Points on a hilly landscape, in no order, each with its height.
A climber steps from a point to the highest of its 2 nearest points, and stops where none of them is higher. Distance is the straight distance between rows; heights are no part of it.
j_861: [ 98 132 102 112 152 120 148 123 162 164  81 130  80 147 137 115 124 120
  73 124 132 159 152 103 146 114 114 134 106  94 146 111 151 164 131 169
 126 131  73 111 143 150 156 139 127 139  80]  h=216
j_730: [151 123 163 153 122 131 124 118 120 151 147 120  97 144 121 106 129 127
 143 139 125 152 124 103 134 102 153 119 132 104 130  99 116 124 144 152
 103 131 101 139 142 147 117 161 127  94 141]  h=52
j_533: [173  64  97 120 101  81 178 119 172 181 129 148 121 114 165 148 107 115
 143 131 120 144 166  88 153  79 160 152 148 113 135 111 136 144 108 177
 100 146 112 139 148 121 105  92  92 167 120]  h=25
j_457: [129  55 148 136 129 147 174  82 142  99 153 156  93 116 166 133 127 141
  82 159 107 174  94 132 142 164 110 127 159 129 130 143  76  92 130  83
  97  89 104 113 157 104  97 119  87 181 127]  h=476
j_364: [125 172 162 137 147  95 168 126 125  90  71 152 132 103  87 123  95 110
 126 100 122  97 161 108 116 184 118 135 121 134 162 154 133 140 161 136
 165 154 128 129  74 131 132  98 170 148 105]  h=315
j_793: [ 81 166  65  42 145 157  70 134 162 203  74 105 103 169 171 103 145 122
 128 128 107 121 116 149 187 128  44 114  88 126 162  59 127 159 145 138
 137 166 112 117 155 167 129 115 158 152 132]  h=537
j_946: [131 115 149 104 120 174  41 155 180 223 146 121 181 169 142 107 192 138
 176 122 112 139 139 150 156  76 131 104 135 118 143  77 133 179 105  72
  76 100 159 151 151 137 124 159 126  96 163]  h=192
j_391: [106 107 133 115 127 148 165 108 151 112 138 149  63 116 174 170  80 102
  56 145  94 142 125 107 192 175  69 181 153 121  87 137 146 127 123 125
 159 108 173 117 163 139 149 100 113 132 115]  h=371
j_952: [171 126 128 139 128 113 165 143  98  91 171 133 148 142 109 103 165  97
 150 137 158 127 116 140 108 122 162 116 130 132 138 130 139 147 130 176
 139  83 120 148 131 139 165 189 131 118 152]  h=522
j_966: [148 127 160 119 114 155 103 114 165 199 108 137 127 139 157 113 174 128
 137 156 114 170 108 100 138 126 124  67 134 105 146 127  74 104 126  97
  67 129  89 143 180 139  92 102 120 139 158]  h=129
j_133: [116 106 103 138 113 144 121 154 167 154 138  96  99 130 155 170 130 129
 113 152 139 162 144 100 163 135  72 121 128 118 119 101 162 111 115 118
  95  94 132 117 143 121 126 125  91  62 132]  h=298
j_272: [111 185 110 132 142 105 155 135 132 124  83 145 180  93 112 124 146 107
 109 140 145 144 133 125 183 138  86 130  83 136 131 116 182 138 101 101
 146 138 135 152 113 179 165 123 141 106 180]  h=389
j_606: [125 103 131 101 137 101  97  83  87 103 129 130 167  82 128  82 111 186
 168 128 143  71 118 174  96 111 163 161 107 159 124 178 129  50 147  72
 150  95 180  99 115 106 114 148 137 109 105]  h=251
j_535: [ 90  65 148 121 163 103 145 139 128 126 112 134  98 118 129 124 123 130
 109  87 136 167 141 117  89 162 181 145 139 115 141 196  75 169 105 129
 128 101 106  92 144 133 136 113 111 154  22]  h=651
j_510: [112 171 110 137 161  89 153 137 127 143  73 127 175 107 116 105 173  89
 128 138 138 135 145 159 145  83 131  91  76 136 169 146 161 146 110 129
 129 143 104 140 105 176 163 116 121 140 143]  h=417
j_377: [111 139 159 173 135 106 137 131  77  39 142 137 102 105 152 189  82 181
 112  63 114 119 135 142 102 148 109 179 132 134  92 143  67  80 124 137
 176  91 162 103  86 104 141  91 116 141  85]  h=384
j_432: [103  75 115  92 131 137 150 114 174 145  80 137  83 147 139  97 130  97
  75 133 118 171 119 129 114 161 125 112 131 126 173 142 115 189 133 165
 104 117  69  98 164 136 124 100 104 158  61]  h=237
j_969: [114 160 134 128 103 178  85 136 129 159 137 133  71 125 150 152 135 129
  86 125  75 128 105  93 136 138  78 122 175  99 116 104 122 109 148 148
 108 185 126 145 149 134  90 151 152 116 150]  h=467
j_968: [102 139 154 168 165 134 136 113 129  97 110 140 110 108 103  96 135 116
  46 103 108 169 128 138  95 145 162 124 118 150 133 134  52 107 149 137
 122 120  99  73 128 144  92 126  74 158  76]  h=532
j_951: [124 182 148 169 149 157 120 132  70 120 129 124 104 142  85 124 110 112
 155 104 153 101 153 118  99 103 180 136 122 145 111 116 115 151 158 162
 166 142 101 130  77 171  84 155 172 130 145]  h=585
j_327: [170  94 110  59 117  91 182 119 165 188 105 147 129 107 146 121 111 117
 129 153  79 120 139 106 146 107 127 145 152 113 150 131 115 169 130 163
 127 169 122 143 168 125 123  87 118 195 132]  h=6
j_561: [151 125 125 113 121 101 135 130 121  85 123 117 199 100 125 123 134 141
 150 151 162 135 112 150 105 132 159 128  88 154 134 164 149  80 103  85
 139 111 142 137 117  78 140 118 112 119 151]  h=795
j_935: [107  91 152 168 156 140 108  88 120  86  87 111 120 103 116  70 114 106
 104 101 123 166 123 163  59 157 182 110 101 185 163 146  62 108 175 119
 116 108 102  57 116 126  97 101  89 156  77]  h=568
j_167: [126  68 138 122 129 117 126 132 133 158 114 107 111 133 140 126 147 126
 123 139 140 183 124 118 104 130 165 115 129 113 128 194  97 141 101 109
 108 104 124 106 165 103 117 110  92 116  70]  h=598
j_895: [ 98 167  87 150 123 181 122 135 114 115 106 130 129 210  99  88 137  78
 212 133 158 120 132 101 107  48 144  93  95 152 169 110 167 125 110 128
 116 117  45 139  96 175 141 135 180 131 180]  h=505
j_111: [157 100 138 151 142 101 163 118 115  63 112 121  89  99 158 145  95 122
 115 113  98 147 118 123 119 168 109 156 119 147 118 113  64  85 133 178
 134 126 142  96 140 126 127  75  87 159 101]  h=253
j_651: [136 114 171 120 110 163 108  94 182 121  64 145 151  96 136 147 132 106
 102 164  96 135 111  97 139 151  60 109 106 157 149 120 139  93 125  89
 115 129 124 159 144  98 109  63 142 103 177]  h=788
j_238: [136  98 135 142 146 116  94  96 124  56 134  95 157 117 111  64  83 154
 123 112 146 153 131 156  60 148 233 147  70 163 120 138 133  82 128  93
 130 105 116  72 113 109 166 140 117 114  73]  h=664
j_291: [135 135 135 117 122 131 160 139 105 122 181 120 103 139  91 100 136 121
 127 163  90 126 125 125 132 121  99 144 154 114 136 129 140 206 162 148
 132 146 154 141 163 172 152 175 155 164 107]  h=126
j_766: [112 118 151 140 129 111 110 111  74 137 147 124 134  98 129 141 128 158
 143 116 147  78 128 140 108 112 153 134 151 119 111 156 140 110 143 121
 149 128 164 136 111  97  88 174 154  85 115]  h=526
j_110: [133 150 160 142 120 145  87 113  58 134 144 113 117 134  98 148 104 144
 159 119 152  72 129 121  90 124 157 138 137 146 107 113 127  96 172 157
 144 134 122 153  84 135  56 165 175  83 157]  h=555
j_747: [134 136 146 121 129 161 110 114  66  77 198 141 129 163  99  93 139 123
 190 112 171 108 116 136  92 128 211 143 141 139  86 198 117 135 108 103
 158 100 145 131 121 118 124 194 161 135 138]  h=554
j_173: [125 116 183 165 148 134 114  77  72  62 204 104 123 145 116  95 100 189
 183 133 142 110 133 142  81 147 164 133 128 159 116 168  75  93 158  93
 139 105 112 121 114  96 126 151 154 151 121]  h=489
j_207: [164 153 124 157 144  70 168 126  80  89 167 136 184 124 145 147 111 154
 155  81 203  97 113 152  86 125 194 135 169 107 106 141 108  88 124 159
 167  95 144 122 111 100 172 148 106 147 146]  h=418
j_977: [161 118  78 134 131  76 194 150 147 171 140 134 124 126 143 174  95 131
 117 141 148 130 147  96 164  99 134 145 152  75 119 125 136 146 107 158
 138 128 133 127 148 143 145 109  83 167 105]  h=53
j_93: [103 115 140 141 115 150 104 120 138 136  68 130 114 102 137 125 139 108
  86 139 117 173 126 143 135 148 132  96 102 145 140 134 128 112 133 126
 101 115 117  93 120 110  93 106  90  82 133]  h=256
j_835: [107  98 117  68 129 138 152 119 162 156 109 148  88 101 155 146 103 109
  77 158  98 148 138 110 188 148  61 154 133 125 140  90 167 157 140 131
 124 136 143 122 162 144 128 117 125 135 143]  h=395
j_239: [124 157 183 160 139 150 126 120  73  25 178 110 103 138  97 119  77 160
 168 117 127 130 144 131  76 158 155 133 130 175 117 141  70 132 162 129
 158 110 110 104  84 131 107 120 152 176 115]  h=455
j_826: [110  91 108 145 118 152 139 125 148 118 111 122  71 135 151 171 117 113
  67 145 136 172 114 109 149 172  90 129 128 140 136 122 115  91 127 157
 110  98 110 109 137 118 104  94  86  97 117]  h=274
j_464: [148 151 139 148 123 132 116 110 132 163  83  99 144 154 113  74 164 102
 146 165 133 180 129 151 113 122 155  79  68 139 139 115 121 114 148 104
  87 118  66 118 121 144 127 111 123 108 143]  h=80
j_665: [128  88 156 149 126 160  91 113 175 216  73 140 132 133 134 110 178  97
  97 139  99 186 119 116 134  97 151 100 111 114 154 103  93 127 139  99
  71 112  97 119 158 145  75 131 101 125 124]  h=146
j_227: [161 121 158 151 132  78 158 119  86  52 120 110 120 106 117 111 102 124
 151 118 116 125 130 142  78 120 117 117 108 172 148 105  85 103 152 188
 121 135 112 130 114 141 133  89 124 149 130]  h=227
j_145: [124 110 148 148 100 124 110 113 186 140 175 155 132 115 161 149 139 165
 114 162  82 139 139 131 152 123  66 113 144 123 103 104 167  90 126  50
  78 132 164 148 172  91 134 140 122  80 166]  h=370
j_342: [ 94 182  95 105 137 158 149 128 114 115  93 135 104 164  91  91 120 102
 170 147 135 127 135 119 123  79 117  75 104 139 156 114 149 165 123 130
 126 151  64 131 126 190 145 103 170 179 160]  h=466
j_832: [143  87 101 149 137  86 147 125 121  84 135 101 130  97 152 164  59 156
 165  94 175 124 126 114 114 111 172 142 124 116 111 135 108  46  98 114
 143 113 142 101 137  90 147  83  64 141  99]  h=318
j_757: [135  60 123 144  98 152 121 143 190 143 190 142  48 148 167 170  91 118
 120 146 113 159 150 102 158 143 107 149 148 108 102 113 152 104 117  86
  84 100 134 127 147  83 109 128  89  69 124]  h=322
j_142: [118 150 138 210 116 127 141 134  91 106 164 126 133 143 124 217 104 161
  86  92 147  96 123 120 165 134  93 189 152 104  61 115 147  99 122 182
 173 111 178 143  97 119 159 126 129  87 117]  h=280
j_810: [131 137 125 122  95 184  65 146 168 199 100 107 168 175 131  88 189 135
 155 131 119 166 147 156 152  83 132 100  72 121 144  72 163 172 103  77
  86 126 101 134 122 126 127 151 122 105 155]  h=176
j_356: [134  77 162 143 127 125 134 123 111 107 173 113  92 138  92  73 130 130
 130 151  99 145 116 137 100 148 150 132 129 133 133 157 103 194 139 130
 111 121 135 116 144 139 122 155 145 126  79]  h=152
j_959: [119  93 156  98 117 147  58 121 144 222 104 113 139 139 167 132 144 121
 160 119 151 142 135 142 121  82 154  92 114 123 132 105 143 111 115 117
  85  88 111 138 128 116  84 133 114  45 151]  h=228
j_501: [151 152 112 120  98 142  86 161 166 196 194 133 143 168 148 138 186 124
 179 141  96 108 123 101 146  96  99 162 190  90 128  87 138 179 136 105
  90 163 161 153 163 145 119 186 161 133 164]  h=430
j_481: [128 116 156 169 147 131 101  87 128 161 118  92 104 160 131  65 129 121
 139 138 162 179 139 127 101 118 196 119  93 139 138 107 110 104 142 140
  96  96  26 122 128 152 117 150 135  86 141]  h=66
j_204: [155 144 128 114 145  78 175 142 109  80 125 126 140  93 100  78 129 118
 135 140 108 132 125 157 100 118 130 105 108 149 152 151  91 141 134 140
 125 129 152 112 138 162 150 104 114 153 110]  h=201
j_659: [111  60 148 151 130 119 116  70 115 106 164 127  98 119 152 122  93 193
 138 111 130  91 121 138 113 142 147 143 139 135 107 138  90  14 149  96
 125 112 123 102 115  62  73 134 100 104 110]  h=213
j_202: [ 87 154 113  73 121 182 109 128 142 152  87 131  76 171 100  72 142 106
 149 135 104 125 134 128 138 101 118 104 102 137 154 100 139 201 135 145
 119 185  84 124 144 161 128 123 157 162 127]  h=496
j_376: [129 100 161 142  87 182  52 134 162 235 100 126 158 167 123 117 165 118
 109 133  85 193 150 157 131  97 138 100  82 112 122  77 146 138 138  66
  78 110 103 119 141 123 102 149  86 111 136]  h=162
j_225: [154 153  90 132  83 136 113 158 109 168 149 128 137 160 147 168 146 138
 161  96 153 110 110 129 143 112 106 159 162  90 109  43 179 159 112 159
 111 179 120 152 113 131 111 172 136 110 171]  h=208
j_779: [167 152 114 136 140  94 143 153  98 109 155 147 183 126 124 128 172 116
 160 110 177  79  98 143  98 134 170 104 167 113 122 159 116  99 141 160
 155 114 154 142 120  99 144 162 136 130 166]  h=468
j_48: [118 153 200 176 138 130 118 106  70  34 164 125 129 134 129 161  80 182
 127  94 117 112 149 151 103 166 142 192 128 171  96 149  75 112 163 145
 186  91 143 131  55  93 146 124 155 147  97]  h=419
j_530: [117 107 102 107 127 102 160 154 153 139 101 119 156 115 133 163 128 139
 127 131 155 109 136 103 124 126 115 110 130 122 154 145 180 162  83 139
 139 124 118 150 114  88 154 120 120 124 117]  h=188
j_241: [100  85  87  81 116 152 126 141 178 179 111 140  95 101 177 207 118 101
  95 144  91 110 132 103 185 165  12 145 206 123 132  65 150 116 154 137
 118 138 168 135 159 143 134 106 138 134 168]  h=420
j_459: [143 157 126 116 131 169 106 124 126 132 132 152 188 131 100 101 150  99
 189 140 175 110 116 119 123 100 192  85 126 134 146 164 165 124 116  74
 135 118 132 137 111 117 114 151 164 109 181]  h=627
j_68: [165 109  71 143 118  69 164 147 115 107 158 123 176 125 142 175 104 162
 162 103 182  91 101 133 121 104 162 135 159  89 101 144 125  71  88 135
 144 128 153 119 126  81 150 115  84 141 116]  h=363
j_349: [125  86 135 126 102 113 134 132 155 133 150 141 167  95 122 103 142 156
 128 171  93 131 136 161 139 123 104 109 117 120 114 150 159 133 110  15
 104 130 171 136 151  69 142 142 100 101 139]  h=346
j_675: [140  79 122 101 125 125 100 121 133  77 113  98 138  94 116  74 108 143
 169 120 105 127 113 152  79 145 200 145  77 139 126 142 127 104 119  83
 122 134 146  85 114  73 143 126 123 118  65]  h=705
j_102: [119 150  86  48 124 142 113 147 173 186 132 112 138 130 140 120 155 145
 124 154  98 118 120 162 194 145  76  94 155 114 122 109 138 166 121 113
 121 175 165 128 162 120 142 111 136 140 147]  h=591
j_831: [137  83 134  96  99 159 108 132 206 141  75 127 168 101 146 191 133 116
  76 161 103 134 121 111 148 136  60 113 103 152 137 121 146  89  85 100
 104 135 142 149 156  79 115  32 103 127 130]  h=764
j_607: [155 140 151 171 123 115 155 135  91 119 145 125 109 140 115 137 112 156
 129  62 140 108 151 136  96 135 197 178 152  75  69  97  69 137 150 169
 140 153 135 120 116 126 113 148 112 171  78]  h=590
j_662: [120 141 147 160 160  88 152 113  98  88 102 146 187  80  77 123 107 122
 157 114 154  74 144 133 127 154 151 138 112 147 149 153 154 122 145 121
 166 150 155 129  60 138 117 130 155 114 137]  h=294
j_424: [131 166 136 150 121 100 134 106 122  82 134 157 159 100 137 153 131 155
 128 140 141 120 123 129 142 148 122 144 126 149 120 196 168  76 102  60
 157 133 173 148 116  59 152 119 153  94 170]  h=845
j_975: [102 172 128 123 133 151 122 157 101 150 105 139 160 116 107 143 162 127
 169 111 151 102 120 109 138  96 108  96 132 107 162 127 155 184 110 119
 142 164 119 167 102 164 100 151 169 155 163]  h=670
j_209: [132 169 130 112 148 105 159 171  88  84 148 141 137 133 100 106 154  87
 128  94 149 129 140 149  90 136 148 147 109 146 141 164 130 194 117 166
 153 106 122 133 103 171 159 167 141 154  97]  h=580
j_473: [157 107  77 164 107  91 168 157 147 180 194 126 102 157 158 208 111 150
 122 146 126 111 157 104 177 114  82 152 185  68  99 107 149 131 128 131
 123 109 162 152 156 128 158 134 114 132 132]  h=91
j_577: [118 111  97 102 129  91 135 170 119  91 127 120 196 123 113 161 160 124
 134 105 175 101 126 146  94 129 143 140 109 158 163 157 170 153 101 172
 158 107 140 130  94  84 159 161 110 108 104]  h=215
j_55: [135 153  71  97 112 109 130 181 129  96 126 127 179 127 138 138 189  94
 127 114 153 131 115 165 125 108 137 116 108 147 128 136 174 137  85 172
 133 133 159 119 115 110 164 136  84 111 132]  h=241
j_249: [167  66 136 122 112 116 127 109 151  95 113  98 151 105 142 109 115 114
 168 150 141 136 142 125 111 132 168 142  81 146 129 123 158 102 103 123
 110 127 110 124 119  80 106 106 115 109 103]  h=748
j_360: [134  80 147 133 108 169 158 110 145 128 160 173  44 140 193 163 103  96
  79 133  88 162 115 105 154 152  96 163 189 112 116 135 141 112 130 118
 118 101 149 129 150  89 110 130 119 126 140]  h=347
j_104: [143 174 105 103 128 150 107 123 159 166  76 110 150 161 122  82 167 118
 145 186 110 149 116 139 151 117  93  68  62 130 151  94 126 139 130  95
  94 132  72 143 141 158 126  95 148 159 166]  h=94
j_679: [166 156  73  80 111 152 109 160 183 171 175 147 204 136 123 115 183 107
 161 160 111 104 115 127 167  84  94 112 182 113 145  97 157 185 113 101
 112 158 169 162 160 160 145 157 148 162 196]  h=473
j_218: [162 159 123 148 110 124 162 147 114 116 173 145 145 143 140 162 137 122
 123 132 143 101 102 122 147 135  91 162 170 104 121 107 182 143 142 153
 161 114 154 164 126 132 192 173 156 126 184]  h=159
j_119: [147 118 142 161 107 149 118 129 100 135 201 132 110 155  68 100 130 130
 167 137 118  84 117 115 126  83 152 124 163 113 113 106 142 144 163 140
 112 143 150 152 136 142 118 186 161  98 147]  h=73
j_838: [ 96  93 120 100 148  99 165 135 129 136 129 144 103 112 158 130 136 146
  92 150 106 156 111 135 110 149 100 130 140 115 134 219  86 137 103  68
 126 123 139 111 174 107 141  97  95 174  81]  h=551
j_583: [115 187 111  64 126 146 126 150 138 139  92 133 183 103 105 131 155 146
 130 145 123 103 113 134 151 112  99  62 127 125 156 155 142 154 101 103
 141 178 127 165 123 132 122  97 154 162 161]  h=718
j_845: [136 132 151 133 154 121 177 127 107  76 149 145  87 121  82  53  76 111
 113 139  87 145 127 150 114 158 136 119 123 145 141 160 103 190 152 134
 132 120 132 104 124 173 159 124 145 152  82]  h=174
j_936: [122 127 142 131 161  98 124  95  85  76 134 133 173  78  82  78  86 143
 173 119 142  72 146 156  92 138 185 125 118 173 162 194 128  83 162  84
 164 103 178 111  78 125 143 140 157 115 119]  h=271
j_15: [112  86  92  88 117 152 131 119 172 134 110 135  67 149 159 138 129  91
  52 157 112 184  97 131 133 153 102 124 146 142 150 122 120 128 133 177
  88 116 106 101 185 130 108  99  67 148  94]  h=255
j_461: [125 154 100 177 138 143 120 124  98 106 124 136 144 150  72  93 125  91
 191 121 177  85 143 111 112  79 171 120 100 153 142  91 174 132 147 145
 143 129  79 132  61 172 114 167 173 112 174]  h=545
j_954: [156 138  68  74 120 119 161 163 167 151 153 152 201 133 104  98 178  98
 147 148 121  93 109 142 159 113 121 133 146 124 148 110 182 203 119 142
 143 164 158 148 141 140 166 156 120 170 152]  h=519
j_442: [110  90 172 125 115 162  57  94 131 180 105 114 123 134 133 109 132 125
 113 148 135 157 123 147 108 148 156 109 106 157 140 132 124  98 165 104
  96  84  92 117 114  98  68 140 122  50 134]  h=242
j_628: [154 147  76 145 101 148 140 171 104 138 147 160 166 156 131 138 175  89
 162 104 178 101  89 142 131 128 119 136 150 103 130  72 179 165 141 166
 152 124 126 155 111 139 148 206 136 115 194]  h=186
j_2: [132 131  93 118 120 129 114 176 146 158 149  84 134 142 142 131 181 103
 123 147 129 158 125 138 149 127 125 136 123 116 119 132 158 149 100 130
 107 123 162 112 141 115 139 152 102  71 115]  h=270
j_993: [116  74 184  88  95 167  48 100 144 214 135 118 158 163 110  99 174 146
 170 132 138 146 125 149 122  87 174  85 115 128 112 127 117 137 118  88
  70 100 132 148 161 125 107 158 113  81 136]  h=212
j_6: [112 169 139 142 131 180 116 115 123 141  90 145  48 156 109  85 102  95
 133 106 101 139 118  96 111 108 150  76 152 134 148 107  91 124 162 173
 111 169  85 128 124 164 102 115 149 123 153]  h=422
j_564: [144 155 111 142  98 122 142 155 113 130 155 109  88 149 124 165 119 147
  95 118 134 131 136 121 151 136  83 174 141 103  87  58 155 143 127 191
 126 159 124 139 131 138 140 143 119 109 140]  h=229
j_161: [134 120 148 165 167 108  98  76 120  46 130  76 153 104  96  72  77 114
 155 101 160 111 172 136  84 158 204 158  66 200 124 114 123  93 146 131
 150 123 114  80  82 137 132 128 131 128 108]  h=625
j_939: [117 170 172 153 151  85 182 121 118  82 114 170 134 101 114 157  84 140
 100  96 111  98 146 114 137 195 112 179 129 121 128 189 133 129 135 127
 182 133 163 131  86 108 176  98 160 131  96]  h=336
j_392: [159 158 126  98 120 160 105 150 158 148 123 147 232 116 122 127 172 128
 151 155 134 106 108 143 135  92 143  69 127 130 151 133 173 140  92  62
 135 132 146 181 110  99 126 119 141 128 195]  h=669
j_669: [124 175 118 124 135 124 117 160  85 108 113 121 142 122  98 133 175  96
 156 107 148 113 129 139 101 114 154 119 105 152 132 150 148 165 121 163
 144 142 127 140  90 160  91 153 155 125 135]  h=624
j_390: [124 157 171 134 117 139 114 105 143 105  89 140 154  93 116 144 133 123
 132 169 128 140 128 100 140 160  99 137 107 156 148 179 147 109 131  60
 151 132 142 151 109 116 114  94 172 108 171]  h=808
j_909: [ 96 180 124 182 135 127 129 163  94 119 140 111  99 123 124 200 108 153
  55  92 137 139 149 123 146 129  87 163 151 114  85  93 132 130 115 190
 161 140 140 126 105 154 141 134 118  99 109]  h=252
j_876: [ 89 158  84  52 135 169  95 140 153 179  77  96 105 185 161  81 147 102
 139 146 111 131 129 137 154 113  73 138  75 132 174  86 179 212 122 116
 141 149  95 136 147 161 167 144 173 152 117]  h=518
j_965: [127 165 153 144 141 112 157 128 100 119 138 140 103 119 110 143 130 136
  91 105 108 128 143 119 139 120 144 151 132 100  98 114  91 169 140 178
 143 171 120 132 125 179  93 148 121 196 102]  h=530
j_694: [110 127 148 187 140 118 140 135 118  39 162 127 116 135 150 198  65 159
 100  84 125 132 137 114 129 130 123 202 113 142  90 188 109  97 108 149
 192  71 162 121  93  96 194 100 105 122  51]  h=345
j_447: [116 128 149 168 118 141  99 120  86 149 175 132  79 116 137 148 150 153
 113 117  89  91 116 139 138 126 101 111 186 107  98 136 106 109 160 130
 115 161 162 146 136 117  87 171 168  94 141]  h=494
j_875: [122  95 126 129 144  99  89  81  84  98 161 105  96 126 162 109  84 207
 171 101 132  68 106 164  84 135 135 202 118 146 103 161 106   4 160 100
 152  86 149  85 110  80 104 132 138  99  92]  h=231
j_89: [124 137 124 197 111 137 143 132 121  84 156 122  78 154 142 221  81 134
  91 108 138 113 137  98 157 141  96 185 130 110  60 169 131  82 105 154
 183 114 170 133 131 100 162  88 113 102  80]  h=311
j_338: [100 114 134 137 138 107 162 136 137 133 118 113 112 120 131 159 113 145
  80 135 142 149 148  88 135 146 105 146 127  99 150 141 170 162 122 151
 150 107  96 133 118 125 151 139 138 128  94]  h=194
j_310: [103 176 145 148 162  80 153 134 114  90 104 141 123  91 112 128 135 131
  80  88 127 148 158 137 119 123 128 116 107 138 126 117  77 122 122 163
 133 149  93  99 109 175 113 110  90 180  79]  h=492
j_518: [130 169 129 132 158  87 191 128 140 124  87 149 163  98 123 155 101 116
 110 128 145 129 136 105 168 170 108 150 119 115 130 156 164 119 103 117
 171 120 157 132 100 130 173  86 146  97 156]  h=362
j_794: [116  74 126  84 148 106 192 120 122 139 121 148 100  97 163 144 116 145
  80 158 114 158 104 135 141 147  87 110 166 118 137 152  88 126 123 106
 123 111 118 134 163 121 121 100  94 177 144]  h=513
j_36: [137 155  58  29 140  94 142 139 174 194 125 145 176 127 140 114 134 120
 123 158 114  99 132 154 199 124  98 148 132 114 135 103 166 185 123 119
 142 182 165 143 162 148 154 125 128 169 140]  h=560
j_713: [157 156 106 103 128 131 113 132 164 200  79 129 159 118 152 116 152 139
 115 166 110 139 117 109 162 113  74  66 117  97 150 102 100 117 116  93
  96 139 107 156 155 155 113 107 139 145 180]  h=111
j_149: [134 166 103 115 108 156 135 148 102 150 174 130 113 168  68 114 153 119
 165 129 104 100 115 110 136  83 118  96 181 113 133 113 129 188 149 167
 115 166 166 142 156 184 144 159 161 155 150]  h=100
j_551: [114 124  97 109  96 175  79 154 160 190  98 142  82 126 204 192 125 117
 101 109  89 133 114  93 171 149  32 136 181  97 131  51 136  97 131 162
  93 165 134 148 135 141  95 123 146 108 169]  h=444
j_90: [119 130 134 148 125 129  85 143 152 171 196 131 121 136 169 147 164 153
 156 148  97 119 142 127 150  94  69 123 197 104 116  99 163 123 139  76
  86 129 173 151 167 120 137 183 147  70 169]  h=396
j_148: [102 104 151 166 157 124 100  80 130  93  82  91 142 101 100  70 110 106
 130 130 136 136 167 134  84 165 188 125  69 193 160 135 118 127 168 123
 128 126  85  90  88 133 102 116 136 124  98]  h=597
j_122: [182 134  92 163 116  84 190 150 114 126 158 135 156 137 151 210 119 143
  99 139 142  93 118 125 157 140  77 172 172  76  81 121 147 100 125 155
 150 113 178 173 135 137 188 113 144 140 152]  h=128
j_639: [141 126 177 149 134 159 106  99  85  88 198 113 111 144 101  85 107 131
 178 155 149 145 132 127 109 135 182 125 115 157  93 144 114 123 134  84
 125 104 106 127 115 144  88 156 155 118 143]  h=520
j_336: [132 114 174 174 167 110 142 102  99 113 143 106 109 135 114  97  96 146
 125  86 150 134 162 121  97 133 205 149 137 121  97 122  77 142 137 178
 144 115  96 104 110 142 119 155 116 137  77]  h=652
j_957: [127 166 128  79 125 112 141 132 148 116  87 135 166  85 130 138 116 158
  90 141 109 103 105 123 125 138  92  93 144 115 135 155 123 110  97 110
 138 179 144 153 142  90 146  74 129 153 139]  h=760
j_100: [116 188 162 155 127 194 109 135  95 125 128 136  41 149 123 122  94 111
  85 128  93 142 105 100 112 134 104 136 149 136 126 106  93 130 165 170
 140 158 104 141 115 155  98 130 155 111 153]  h=445
j_251: [101 171  93  26 136 123 103 134 152 193  87 122 101 155 137 110 148 130
 109 138 101 121 105 161 166 159  85  74 123 113 141 110  93 177 146 163
 130 158 126 121 168 144 127 107 148 153 120]  h=561
j_806: [125 189 108 115 158  58 163 141 117 126  84 142 141 119 127 126 165 112
 124  93 135 112 155 154 126 117 110  90 112 128 131 114 104 143 131 179
 129 161  85 125 109 181 143  95 133 180 120]  h=453
j_777: [114 117  98  83 115 129 122 140 176 102  76 129 149  92 126 179 117 154
  64 136 106 120 107 120 143 149  74  97 111 133 126 135 111  70  95 125
 124 162 135 120 151  85 133  51  83 152 103]  h=802
j_780: [126  84  99 151 124 108 150 148 130  58 113 111  92  96 131 174  73 138
 115 110 146 157 123 124 120 128 124 133  96 149 119 132  90  49  94 144
 123 106 139  95 142 118 150  64  52 115  99]  h=283
j_532: [128  49 145 147 139 105 131 127 107 134 124  88  85 150 133 115 109 120
 127  89 144 133 155 107  69 154 217 164 129 122 105 147  94 168 116 182
 132 117  90 107 127 122 130 125 137 137  44]  h=713
j_547: [124 129 144 110 117 168  80  99 104 135 162 143 165 167  75  89 150 118
 212 106 201  94 113 119 109  96 220 111 151 133  90 170 127 125 102  86
 124 122 138 133 142 135 105 177 146 118 162]  h=589

For each start below, name the point where the climber stops.
j_510 | j_424
j_909 | j_777
j_875 | j_424
j_533 | j_777
j_327 | j_777
j_639 | j_777
